Points on a hilly landscape, in no order, each with its height.
From any point a ball rolls to the lowest of the 2 points nearest to it. It stops when none of these is lower. Distance is the straight distance between rows; heights are no part of it.
buvo: 55	-19	-26	-2	-12	-9	21	40	-48	23	21	-29	-22	2	11	-17	12	-9	17	-5	-74  height 1.52
zuz: -19	32	9	-9	42	-2	-17	-7	28	-11	-13	17	0	29	-24	9	-32	-1	20	26	66  height 6.64
vum: 61	25	-19	-20	63	10	12	43	-38	22	4	-13	-27	21	20	-12	-13	24	53	31	-33  height 1.68
lobel: -8	60	-8	33	-9	27	40	43	-32	0	-7	23	-7	-23	0	4	14	10	-2	-13	10  height 3.52
mino: 5	-15	19	-18	-12	17	19	13	18	12	-5	-4	40	-43	5	-18	22	26	-45	-7	-17  height 4.23
bafi: 3	-14	-3	8	5	-20	11	-1	-10	-4	12	-22	-15	-5	18	-36	8	-2	-13	-25	-30  height 3.14
luve: 3	-29	2	-6	-2	-41	-21	-78	25	-50	19	6	-5	44	0	4	9	-31	19	3	-4  height 5.22
pumo: 7	-67	1	-1	-23	-9	-50	-18	16	9	-2	-9	31	0	3	-26	41	-8	-8	-2	-32  height 4.00
vidom: -29	42	25	-25	-4	21	60	1	-5	9	-23	1	22	0	-29	19	-2	27	-29	26	46  height 6.05
Bog: -16	7	4	-23	15	12	-4	-6	12	-10	1	-14	31	19	-24	-10	-4	4	14	38	29  height 4.85
rovon: 25	-25	5	9	8	-23	-10	36	-19	45	-12	-3	-5	-15	18	-2	-5	18	26	10	-34  height 2.70
kuve: -11	34	-18	-2	41	2	-35	-5	-2	8	-11	6	-16	32	-19	-8	-21	-20	42	5	31  height 4.50
tirib: -1	-20	9	15	-8	-2	-30	33	15	27	-13	15	-3	-35	17	19	-22	10	-1	-11	-1  height 7.41
bofev: -31	3	10	-5	-10	-23	-7	-33	-16	22	-15	-5	27	21	-19	-25	19	-16	25	5	4  height 5.11
zaru: -7	-15	33	-34	5	-2	52	-31	29	-15	0	-20	17	-9	4	-2	5	29	-65	-3	6  height 6.52
ner: -6	-33	7	0	-33	-28	5	-68	28	-48	16	3	-5	22	-6	9	13	-26	-18	-18	-4  height 5.67
zoseb: 46	2	-27	-18	35	15	-8	42	-28	13	9	-29	-20	10	8	-11	-19	11	35	33	-30  height 3.02
Sogu: -21	30	7	23	-2	24	16	36	6	2	-11	25	-10	-31	-2	35	-30	23	-21	-8	38  height 5.81
rep: 30	24	32	-25	-9	27	64	53	-1	17	-6	4	45	-37	7	1	21	37	-26	29	-25  height 5.08
kotuk: 2	11	39	2	19	-37	58	9	-8	28	-20	2	0	-20	30	-10	1	32	-12	-16	-12  height 7.32
fesos: 11	26	-26	-3	45	-5	-29	0	-28	23	-11	-8	-28	26	0	-25	-19	-12	49	-1	-1  height 3.90
Bobuf: 10	-2	25	1	-36	-7	35	29	-16	45	-19	17	18	-41	8	11	14	16	-13	-9	-31  height 2.63
Zar: 33	-12	-13	10	2	-21	28	30	-29	8	19	-26	-27	-7	20	-22	0	-5	1	-19	-47  height 2.33
dupem: 15	-26	-31	-14	11	0	-27	-1	-22	4	14	-37	-15	25	-6	-16	-15	-14	24	14	-25  height 2.93
ful: 2	37	-45	-14	30	26	-60	-28	-11	-2	-4	5	-21	48	-36	1	-29	-42	48	9	25  height 6.43
radi: -41	28	28	-21	-4	0	36	-36	5	-1	-22	8	17	15	-31	22	-10	10	-15	19	49  height 6.29
kab: 15	-42	-10	-16	26	-22	-41	-62	16	-44	19	-8	-5	52	-7	-4	-1	-21	34	27	-7  height 4.80
silur: -13	39	2	-7	29	25	-7	21	11	1	-8	-4	20	2	-7	-25	5	15	16	23	40  height 5.12
lub: -14	10	15	1	27	-11	-36	-31	46	-15	-11	40	3	19	-8	29	-25	-7	26	16	56  height 6.80
nemu: 19	-32	-33	-16	28	1	-13	-12	-14	-21	28	-49	-14	25	7	-44	2	-7	8	9	-31  height 3.70
Nop: 2	12	-7	-1	23	-15	-8	4	-27	31	-11	-13	-3	15	3	-36	10	-2	42	10	-15  height 4.47
bik: -12	-24	22	-25	-36	-14	29	-84	41	-46	6	18	9	16	-10	28	27	-7	-40	-10	4  height 6.07
beg: 20	-71	0	-2	3	-35	-5	-33	26	-25	23	-26	-5	8	14	-23	9	-5	-23	-17	-28  height 5.27
tifu: -16	56	4	20	16	24	35	31	-6	-18	-2	6	-4	-20	11	-12	8	25	-26	-13	27  height 4.39
Feg: -2	-62	9	-12	-33	-13	-41	-37	32	-5	-2	4	31	10	-6	14	21	-11	-2	13	-12  height 3.61
fero: -7	-30	-2	9	-23	-21	22	-15	5	-21	24	-22	-21	3	-2	4	-16	-20	-25	-23	-11  height 5.86
vete: -15	-6	-18	10	-42	7	9	4	-20	-18	24	-21	-14	-2	-18	10	-10	-27	-13	-13	-7  height 5.48
ruzop: -19	-18	8	7	-24	12	-20	-42	37	-26	1	27	17	-17	11	1	28	0	-33	-34	10  height 3.27
biv: 6	-38	-21	-16	16	-7	-26	-37	7	-35	30	-32	-5	36	-2	-27	2	-17	10	15	-11  height 4.30
Sozo: -9	30	17	24	-43	3	44	35	-23	39	-19	32	-3	-41	2	28	3	10	-10	-20	-8  height 3.35
gefev: -31	11	8	17	-20	9	-20	7	4	35	-30	36	10	-19	-14	26	-4	-1	9	-9	33  height 7.79
Bep: -16	36	-8	38	-32	18	6	42	-28	24	-15	29	-5	-31	-3	15	10	-2	5	-20	2  height 4.09
zore: -17	15	0	14	14	12	-44	2	30	-2	-12	31	0	-4	-4	16	-20	-4	17	-3	45  height 7.00
rit: -20	57	-12	22	27	8	-4	15	-8	4	-9	11	-19	10	-14	-4	-18	-6	20	-5	44  height 4.96
zubir: -26	-1	5	18	-29	23	-10	-54	33	-44	2	46	6	-10	-3	33	19	-5	-37	-26	29  height 2.17
Zozuv: -1	42	-33	25	1	21	-9	31	-35	6	7	4	-39	-4	-1	5	-18	-19	22	-14	4  height 6.41
Pide: -17	-12	30	0	6	-39	27	-40	20	-7	-4	3	-7	-1	11	5	-14	3	-25	-16	14  height 7.64
Kupur: -5	18	25	-20	19	7	59	11	17	-29	3	-31	5	-8	9	-6	1	32	-69	6	13  height 6.76
pimeg: -7	-7	7	12	24	-6	-33	4	31	3	-4	20	-6	-13	23	3	-17	7	6	-12	21  height 7.19
Dadol: 4	16	-13	24	0	-6	0	27	-24	17	3	0	-31	-15	16	2	-15	-9	12	-26	-15  height 6.82
Panu: 9	-53	13	-8	-7	-38	39	-29	26	-30	22	-35	-11	4	7	-8	-3	-2	-42	-21	-14  height 5.55
tige: 9	-63	9	6	14	-27	-47	-14	33	6	-1	6	4	-4	24	-2	-3	13	1	-1	-11  height 4.49
Zomib: 5	-15	-33	4	-13	22	-64	7	-4	3	15	-5	-24	9	-5	23	-24	-30	14	-3	-2  height 4.98
topuf: -8	-19	-8	-1	-3	-9	-9	-27	4	-21	15	-18	8	11	6	-31	14	-15	-6	-14	-9  height 3.87
fupok: 6	-54	-22	5	-19	-20	-45	-22	-13	13	6	-19	-3	16	1	-24	27	-24	13	-12	-36  height 4.41
Nabiv: 46	40	17	5	-2	17	75	65	-18	-7	19	10	16	-17	28	-6	28	16	-14	8	-39  height 3.59
Tanu: 2	49	-1	3	28	19	13	41	-5	-7	0	-3	6	-13	11	-25	7	20	6	8	16  height 4.88
Kep: -2	-28	24	-32	-12	-4	33	-55	44	-34	8	-2	22	-1	-1	10	16	9	-59	-3	6  height 6.35
Boze: 12	18	15	-3	-17	29	16	41	-2	18	-10	10	41	-44	8	-19	35	23	-15	4	-22  height 4.60
lus: 33	47	12	-8	3	37	51	72	-10	-7	11	6	22	-24	14	2	16	29	-7	28	-13  height 4.48
nov: -7	12	-8	19	-10	8	-47	33	-5	37	-23	26	-1	-19	4	10	-8	-8	27	-11	7  height 7.62
sivo: 7	-52	-13	-5	-25	3	-61	1	12	6	10	-8	4	1	-1	18	-7	-19	5	9	-11  height 4.18
Vinup: -22	21	13	-3	-7	19	47	-8	8	-30	4	-10	7	-14	-2	0	8	18	-66	-14	22  height 7.03
Komup: -24	61	2	39	17	6	22	28	-9	4	-16	28	-27	-13	-3	19	-24	10	-5	-22	47  height 5.40
sigu: -5	6	-31	-14	21	9	-41	-30	-12	-17	15	-16	-12	48	-28	-3	-21	-36	33	21	13  height 5.94
bev: 19	17	-17	-18	7	28	0	49	-26	4	12	-23	6	3	-6	-3	-10	4	30	35	-8  height 3.96
siz: -19	0	-11	-10	10	-14	-11	-29	-20	3	4	-21	8	38	-23	-24	-3	-26	33	16	2  height 5.46
Felek: 28	1	20	6	-1	-8	23	58	-14	36	-8	13	10	-36	22	3	1	24	13	11	-34  height 1.59
Mizov: 40	-23	-38	-4	-14	2	-27	29	-45	30	8	-29	-28	6	8	-3	-3	-19	26	0	-55  height 0.18
sif: -28	22	-11	25	-8	20	-6	0	3	-17	3	12	-9	-11	-3	10	-10	-8	-14	-16	28  height 7.58
mubab: -4	-20	37	0	14	-49	31	-13	11	29	-24	3	-6	-14	19	4	-18	26	-15	-13	-3  height 7.47
pada: -16	0	24	0	12	-25	6	-58	32	-42	3	13	-6	22	8	9	-3	-5	-10	-6	29  height 7.83
doten: 13	-40	1	-1	18	-21	-41	15	0	36	-14	-3	2	-1	3	1	-12	12	30	21	-12  height 3.37
dati: 6	-22	-31	4	-44	3	-10	12	-25	2	23	-31	-13	-3	-7	-6	5	-29	-3	-16	-37  height 5.09
Pego: -32	17	-4	15	-12	24	17	-22	11	-46	9	3	0	-1	-10	7	3	-1	-43	-14	33  height 7.31
rom: 6	10	16	17	21	-30	24	26	-7	24	-6	4	-18	-17	29	-10	-17	15	8	-17	-10  height 7.11
fuv: -9	-27	15	-6	-16	11	-4	-14	34	-5	0	8	24	-32	11	-2	14	13	-44	-20	-2  height 3.85
Reniz: 7	-53	16	-12	-56	-21	-29	-71	36	-34	2	21	26	17	-10	33	32	-21	2	8	-10  height 3.13
nok: -11	-31	-3	3	-54	-1	-36	-49	26	-36	12	26	3	14	-13	42	10	-36	-4	-11	0  height 2.21
pir: -29	10	-1	12	-1	-7	-16	-36	12	-23	1	18	-3	16	-4	2	-2	-19	1	-13	25  height 7.80
dokef: -22	-5	2	27	-34	4	-35	-57	28	-38	-2	56	-1	4	-5	46	9	-28	-7	-22	31  height 0.19
zif: -9	-19	4	0	-9	-34	5	-8	-29	33	-10	-20	12	14	-10	-24	11	-8	28	8	-26  height 4.81
Pilal: -36	49	10	-5	15	11	17	-9	7	-13	-11	6	15	23	-34	10	-11	2	-1	23	63  height 6.48
fumag: -6	21	-43	18	-12	24	-47	17	-28	15	3	2	-34	3	-14	20	-27	-34	27	-12	3  height 5.79
Pek: -14	38	36	-39	13	19	78	2	4	11	-18	-3	17	-16	-8	21	5	47	-62	15	30  height 5.77
pepo: 47	15	-31	-16	64	-1	-16	9	-43	33	-11	-18	-39	28	9	-27	-16	13	57	10	-29  height 3.01
tomig: 4	35	38	-35	9	10	76	25	0	30	-26	8	32	-32	6	10	10	48	-29	29	4  height 5.45
redof: -11	47	-2	19	-11	35	11	56	-2	19	-17	31	3	-30	-18	28	-11	19	6	11	40  height 6.14
guzu: 5	28	-8	11	1	28	-15	47	-3	19	-5	12	17	-28	12	-18	22	13	14	-1	-6  height 5.06
nuf: 28	-63	-11	1	26	-12	-39	12	5	9	4	-19	-7	-2	17	-18	-6	22	12	5	-32  height 3.97
gegu: 7	-52	10	-2	6	-22	-26	-41	40	-32	14	7	-1	5	15	2	-1	-2	-7	-8	-5  height 4.91
Bova: -5	10	6	-16	-3	8	12	25	-14	13	-2	-19	22	4	-19	-3	-10	6	20	35	4  height 4.51
Tosok: 17	68	5	22	8	19	64	52	-33	-8	3	14	0	-8	22	-12	34	17	-4	-7	-11  height 1.81
doro: -1	-49	-15	0	-49	-9	-17	-18	-7	-1	12	-23	7	2	-16	-6	15	-32	-10	-12	-26  height 4.77
teti: 29	-36	-41	-13	-6	1	-48	0	-45	35	-1	-33	-32	32	-16	7	-20	-28	38	15	-40  height 1.77

For each start below, name the point where the ball stops.
mubab | dokef
Panu | Felek
vete | dokef
pimeg | Tosok
gefev | Tosok
guzu | dokef
